Each row is a point on a landscape with many peaks, with its height.
A climber steps from a point to the highest of its 6 nearest points, and stops where none of them is higher. Distance is the straight distance between rows; heights are no part of it.
k_323: [121  68 181 141 156 121 129 146  70 148 145  96  77 101 201 133 178 161
 128 113  82  95]  height 570
k_158: [175 119 139 145 107 112 170  95 142 163 156  96 168 120  96  62  87  93
 118 156 156 167]  height 849
k_131: [125 131 114 126 138 121 134 139 118 129 142 108 129 124 120 133 127 119
 111 138 124 142]  height 858
k_273: [132  46 192 138 150 121 135 143  54 144 168  86  62  97 214 120 192 151
 132 109  72 105]  height 486
k_465: [120 177 111 125  85 143 133 102 178 120 113 166 175 138  90 110  75 104
 138 135 156 166]  height 425
k_57: [122  59 185 137 149 117 127 140  67 145 158  97  66 105 205 129 186 158
 139 114  82  97]  height 548
k_122: [113 176  88 117 120 146 111 136 156  97  95 162 142 146 106 159 122 109
 139 123 135 134]  height 627
k_391: [108  78 173 114 141 123 125 155  77 128 130 121  68 113 198 139 199 167
 149  98  73  88]  height 624
k_744: [119  78 163 128 153 127 117 144  77 136 144 107  81 106 192 145 166 160
 133 119  92  97]  height 630
k_761: [116 169 104 116 111 142 122 128 150 111 110 148 148 139 100 142 118 106
 139 132 131 144]  height 633
k_966: [138 155 126 131  97 124 144 121 160 139 134 136 169 132  98 104  90 107
 133 143 148 163]  height 494
k_497: [117 161 105 108 130 139  83 147 152  90  76 163 123 138 127 199 146 139
 137  92 126  85]  height 817
k_864: [113 178  83 119 120 149  98 138 154  87  83 174 133 149 106 175 134 111
 139 114 136 120]  height 606
k_541: [210  97 150 153 130 105 185  87 123 170 177  59 152 117 102  29  90  87
  99 167 157 160]  height 44
k_747: [108  68 172 133 143 122 127 150  71 134 138 106  69 110 202 144 187 167
 145 102  80  89]  height 620
k_345: [187 107 147 148 119 103 174 101 131 172 170  75 159 118 101  48  93  93
 108 162 154 166]  height 697
k_726: [114 147  93 112 134 134 115 137 129 111 114 136 128 138 122 159 127 118
 128 129 128 121]  height 647
k_769: [142 145 125 126 104 122 149 112 143 138 139 127 166 126 100 101  98 104
 136 148 142 168]  height 442
k_314: [135 110 123 124 139 109 156 133 110 148 171  77 130 128 109  96 129 118
 108 155 129 153]  height 621
k_133: [116 184 117 133  84 151 117  79 217 112  89 215 195 145  76 113  53 131
 134 121 173 169]  height 483
k_633: [118 151  95 123 135 126 125 140 131 116 127 126 128 131 106 143 124 111
 128 141 133 140]  height 561
k_173: [148  87 138 144 160 103 170 130  91 169 190  59 114 122 124  82 140 121
  95 154 126 147]  height 636
k_30: [127 142 111 124 129 125 144 128 121 134 145 109 145 130 107 124 115 114
 125 139 123 148]  height 297
k_996: [103 129 134 111 144 129  91 153 124 101  94 145  98 128 150 181 160 162
 135 101 114  69]  height 776
k_222: [115 157  97 120 133 142 119 137 137 106 102 145 132 137 113 161 126 111
 139 127 131 127]  height 642
k_588: [175 135 125 162 101 126 153  79 155 154 138 132 177 116  91  72  66 106
 121 156 169 174]  height 738
k_572: [116 180  84 110 113 148  91 134 166  84  79 183 138 151  98 170 126 108
 150 115 134 114]  height 625
k_149: [133  45 201 131 139 106 138 149  43 150 168  86  50 103 218 116 215 149
 156 109  65 107]  height 437
k_442: [129 102 118 134 159 119 129 134  94 132 142  96  96 120 144 132 136 136
 111 140 113 123]  height 541
k_717: [102  88 166 110 140 127 119 150  88 125 121 126  73 120 193 149 182 171
 145  98  90  78]  height 652
k_334: [ 93 155 111  99 119 135  69 169 168  90  56 186 112 152 130 216 173 162
 140  74 125  53]  height 118
k_934: [123 170 112 125  93 132 139 110 162 124 119 145 166 141  96 110  91 107
 132 134 148 166]  height 362
k_620: [146 158 118 151  87 136 140  72 182 135 114 170 193 123  83  92  54 118
 128 140 172 174]  height 718
k_186: [128 179 111 145  85 146 120  76 204 124  93 198 195 135  85 106  45 128
 133 132 176 168]  height 573
k_359: [103 113 148 111 143 130 106 148 108 114 103 134  89 123 170 172 164 172
 141 101 104  76]  height 759
k_212: [112  93 145 120 160 132 110 142  97 124 118 120  84 115 172 161 158 156
 127 109 103  87]  height 676
k_756: [119 147 104 106 137 139  89 145 142  91  88 155 111 141 133 194 149 137
 139  99 126  81]  height 454
k_736: [106 189  95 116  91 146 111 119 188  96  91 190 165 151  88 132  96 108
 152 122 144 153]  height 542
k_754: [123 106 128 126 152 128 119 141  92 124 139 111 102 119 153 156 146 140
 119 124 112 110]  height 547
k_400: [114 176  95 107 122 146  77 143 165  83  65 178 136 158 112 199 140 117
 151  99 134  88]  height 582
k_220: [151 148 131 133  99 121 150 100 159 149 140 130 173 131  96  91  85 105
 127 143 153 168]  height 775
k_71: [ 83 118 145 101 129 125  92 172 123 104  77 168  82 145 172 173 201 184
 151  82 104  57]  height 830
k_658: [126 106 121 137 156 118 145 141  91 145 170  88 110 119 132 114 142 125
 104 149 120 138]  height 491
k_649: [164 125 140 139 108 119 165 110 142 154 161  97 162 128 101  76  96 100
 117 153 147 170]  height 791
k_234: [124 130 105 125 136 126 129 132 121 120 134 118 122 130 116 144 128 120
 122 134 129 136]  height 779
k_580: [129  66 143 156 164 117 148 133  72 157 180  77  89 111 158 103 154 140
 104 143 112 122]  height 250
k_961: [ 87 106 165 110 137 135 103 167 101 107  98 145  72 131 184 162 199 178
 151  91  90  69]  height 394
k_842: [123 156 116 117 109 137 140 123 147 125 127 141 156 135 100 120 103 103
 138 137 137 163]  height 794
k_909: [130  71 137 148 167 117 155 140  80 152 179  69  95 115 145 101 150 132
 100 151 113 134]  height 451
k_243: [120 178 119 123  81 142 123  93 184 115 101 180 181 137  92 112  71 112
 144 127 161 165]  height 282
k_145: [161 135 129 144  96 118 153  99 151 156 144 129 173 125 100  79  80 103
 126 150 155 171]  height 836
k_866: [ 93 112 158 102 129 127 101 166 112 110  94 144  78 127 174 169 192 177
 150  88  99  70]  height 555
k_257: [113  59 184 119 140 123 133 155  66 137 144 111  59 114 213 133 206 157
 153 102  67  96]  height 562
k_14: [128  82 153 140 156 127 127 133  77 136 150  92  85 117 179 133 152 145
 114 128  96 102]  height 557
k_812: [122 172 116 136  88 140 128  86 196 125 110 184 190 140  78 111  59 128
 136 134 165 170]  height 549
k_590: [130  96 127 139 159 114 144 135  87 151 178  79 112 112 135 106 144 127
 101 155 119 131]  height 379
k_240: [146 135 125 127 119 112 154 129 135 149 160 102 162 130 104  94 115 100
 120 151 140 159]  height 691
k_656: [103 194  82 111 100 156 100 124 179  84  72 199 156 160  79 153 117 109
 147 116 136 137]  height 662
k_354: [109 180  85 117 112 149  95 139 163  85  86 175 143 154  97 167 123 108
 147 116 137 126]  height 619
k_179: [ 76 150 128  97 114 123  65 178 152  95  60 185  89 152 140 199 199 177
 147  69 116  40]  height 45
k_791: [150 155 127 151  84 127 149  85 174 143 126 151 183 126  90  84  57 115
 130 146 165 180]  height 760
k_110: [127 150 114 124 115 126 142 130 131 135 136 129 151 136 105 119 109 106
 131 142 139 163]  height 53
k_464: [132 165 115 128  93 131 140 100 169 135 125 152 175 134  93 102  80 109
 135 142 153 173]  height 560
k_706: [113 126 106 125 152 132 124 138 110 127 137 108 121 129 127 144 127 123
 124 137 120 126]  height 320
k_733: [147 159 124 127  89 127 143 100 172 132 130 141 176 128  94  91  78 103
 129 138 158 169]  height 675
k_518: [149 104 135 134 144  98 165 134 109 164 182  70 127 127 108  89 128 108
 102 155 138 154]  height 692
k_254: [143  61 145 156 168 121 148 131  67 162 184  63  82 112 164  94 148 137
  98 149 105 124]  height 558
k_991: [145 118 128 126 135 111 156 130 120 149 164  93 142 131 103 100 119 104
 118 150 135 157]  height 635
k_312: [117 139 118 111 146 133 102 149 129  99  91 147 109 130 143 184 148 142
 132 113 122  87]  height 723
k_989: [107 192 102 122  86 153 117 107 202  96  86 206 180 157  84 120  83 121
 148 118 150 156]  height 655
k_8: [122 132 108 119 144 132 115 141 114 115 114 126 109 124 137 161 139 136
 122 124 123 109]  height 634
k_566: [115 144 104 119 146 130 114 140 122 107 113 131 114 130 133 160 140 129
 127 118 120 112]  height 661
k_951: [159 122 137 130 124 113 159 119 126 160 170  92 156 125 107  86 109 108
 113 154 142 156]  height 693
k_830: [109  82 167 123 148 126 118 147  82 132 125 116  79 112 199 149 177 166
 136 110  90  92]  height 654
k_195: [135  94 135 142 162 108 155 136  90 158 181  75 114 116 122 104 136 125
 106 151 124 142]  height 463
k_349: [180  89 150 146 141  97 188 120 112 169 189  50 140 123 116  62 110 102
 100 166 148 157]  height 876
k_140: [136  61 157 159 168 125 138 131  64 158 180  76  79 109 179 110 158 143
 104 135  97 115]  height 770
k_709: [119 117 119 116 154 134 114 137 109 109 123 123 103 122 147 168 142 139
 124 123 117 106]  height 702
k_760: [183 123 137 156 104 119 160  84 152 164 155 114 173 117  89  59  72  93
 115 156 163 173]  height 851
k_669: [129 170 110 152  92 143 132  75 198 129 100 195 200 126  80 103  39 127
 134 134 179 168]  height 629
k_95: [106 192 113 113  85 147 121  98 201 103  98 193 183 150  83 118  73 118
 145 123 158 161]  height 325
k_697: [109  96 154 119 150 127 112 149  94 117 122 123  83 120 184 156 175 166
 140 104  96  83]  height 690
k_429: [101 121 142 110 140 131  97 153 118 108  94 146  98 129 164 180 170 168
 136  95 111  70]  height 742
k_910: [114 145 111 112 152 136 104 144 124 106 106 139 109 133 141 179 149 140
 127 116 122  97]  height 679
k_661: [ 97 128 139 101 139 130  94 158 126  99  82 157  98 134 160 188 176 175
 146  94 120  65]  height 618
k_800: [113 168  92 108 133 134  81 149 156  87  73 165 123 148 119 193 144 125
 142 101 123  87]  height 615
k_456: [133 130 121 122 128 115 146 130 122 138 150 102 139 128 110 108 118 111
 114 145 133 152]  height 581
k_850: [114 106 154 117 152 129 103 147 103 122 115 131  95 120 169 164 165 166
 134 104 100  82]  height 748
k_268: [108 185  91 115 109 143 108 132 166  99  91 181 152 155  86 144 113 107
 149 122 137 142]  height 601
k_501: [130 121 121 130 139 125 150 138 114 143 151  93 129 122 120 115 127 115
 117 145 124 148]  height 572
k_808: [118  88 156 128 153 125 120 138  79 137 136 110  84 108 182 141 161 155
 127 119 102  98]  height 640
k_776: [105 159 112 107 135 138  82 159 149  92  64 174 114 147 134 204 167 149
 142  82 129  65]  height 832
k_687: [197  98 156 142 140  99 184 109 122 177 180  54 147 117 107  50 108  97
 101 167 151 162]  height 574
k_530: [138  76 140 155 162 108 165 130  74 164 195  61 103 125 145  88 145 132
  91 155 115 136]  height 608
k_389: [114 120 136 117 149 135 102 142 116 109 109 136 101 123 159 176 154 154
 134 108 117  84]  height 838
k_768: [134  50 186 154 154 124 132 141  55 152 168  80  65  99 201 113 181 147
 120 115  79 107]  height 471
k_510: [198 114 142 167 112 116 172  82 142 164 157 101 175 117  94  46  75  96
 115 162 166 168]  height 894
k_611: [123 119 117 126 150 133 116 134 105 125 135 115 110 122 139 155 141 138
 119 129 119 123]  height 481
k_427: [104 196 100 112  85 156 109 108 194  96  80 203 176 158  84 132  93 124
 153 116 151 152]  height 874
k_781: [123  95 135 140 161 128 123 136  85 134 152 102  95 121 151 134 145 140
 113 139 114 121]  height 575
k_928: [118  86 153 133 154 124 117 140  79 135 147 105  82 109 179 140 157 154
 124 126  96 101]  height 626
k_908: [132  95 127 141 153 120 138 135  88 139 164  85 106 110 143 120 142 133
 102 141 118 123]  height 795
k_686: [119 162 104 108 135 140  92 146 146  93  87 153 114 136 123 191 142 123
 134 111 127  95]  height 493
k_671: [134  55 168 154 163 119 138 131  57 152 176  76  77 100 192 106 171 147
 119 130  87 113]  height 330
k_616: [204 104 147 157 124 111 175  85 131 171 172  76 163 115  97  34  86  88
 107 172 157 169]  height 569
k_803: [ 99 144 135  94 133 131  78 167 147  91  74 165 100 145 145 197 177 172
 140  77 125  61]  height 210
k_326: [125  80 133 145 154 124 137 133  72 145 171  82  88 110 159 116 144 141
  99 141 107 124]  height 225
k_370: [160 101 140 138 133 109 172 123 119 167 174  71 144 123 108  75 116 103
 106 161 147 159]  height 751
k_831: [169 126 136 134 117 117 167 113 133 162 163  85 155 122 104  72 103  95
 115 164 148 164]  height 750
k_817: [114 173 100 108 123 138  75 157 164  92  59 189 127 150 122 210 156 129
 138  91 137  68]  height 521
k_128: [174 139 135 149 105 117 158  95 152 157 152 115 169 121  98  72  77 105
 121 154 155 173]  height 885
k_646: [109 189 105 130  82 159 114 101 205 110  84 210 186 153  81 122  70 122
 146 113 156 157]  height 531
k_705: [107 182 109 119  87 143 120 111 181 110 104 180 176 144  89 120  83 111
 149 129 151 162]  height 169
k_40: [117 161  91 117 131 143 107 137 146  92  91 156 131 144 111 172 127 118
 138 116 125 118]  height 613
k_689: [128 149 103 124 121 129 135 133 131 121 131 127 141 131 101 130 118 110
 131 143 129 150]  height 258
k_729: [118 180  96 119 109 144 122 124 158 107 107 160 150 148  96 136 111 103
 148 125 136 150]  height 622
k_997: [135 159 115 140  89 145 139  90 187 132 111 171 185 129  85  99  64 116
 131 134 167 172]  height 677
k_918: [165 148 132 162  94 133 154  81 162 150 131 140 193 119  89  73  58 112
 120 151 170 179]  height 850
k_144: [127 116 115 127 151 122 135 136 100 134 156  97 118 117 129 128 132 121
 115 145 122 132]  height 511

For each start below, name the point where the climber stops.
k_465 | k_128
k_243 | k_128
k_273 | k_389
k_909 | k_349
k_149 | k_389
k_864 | k_389
k_57 | k_389
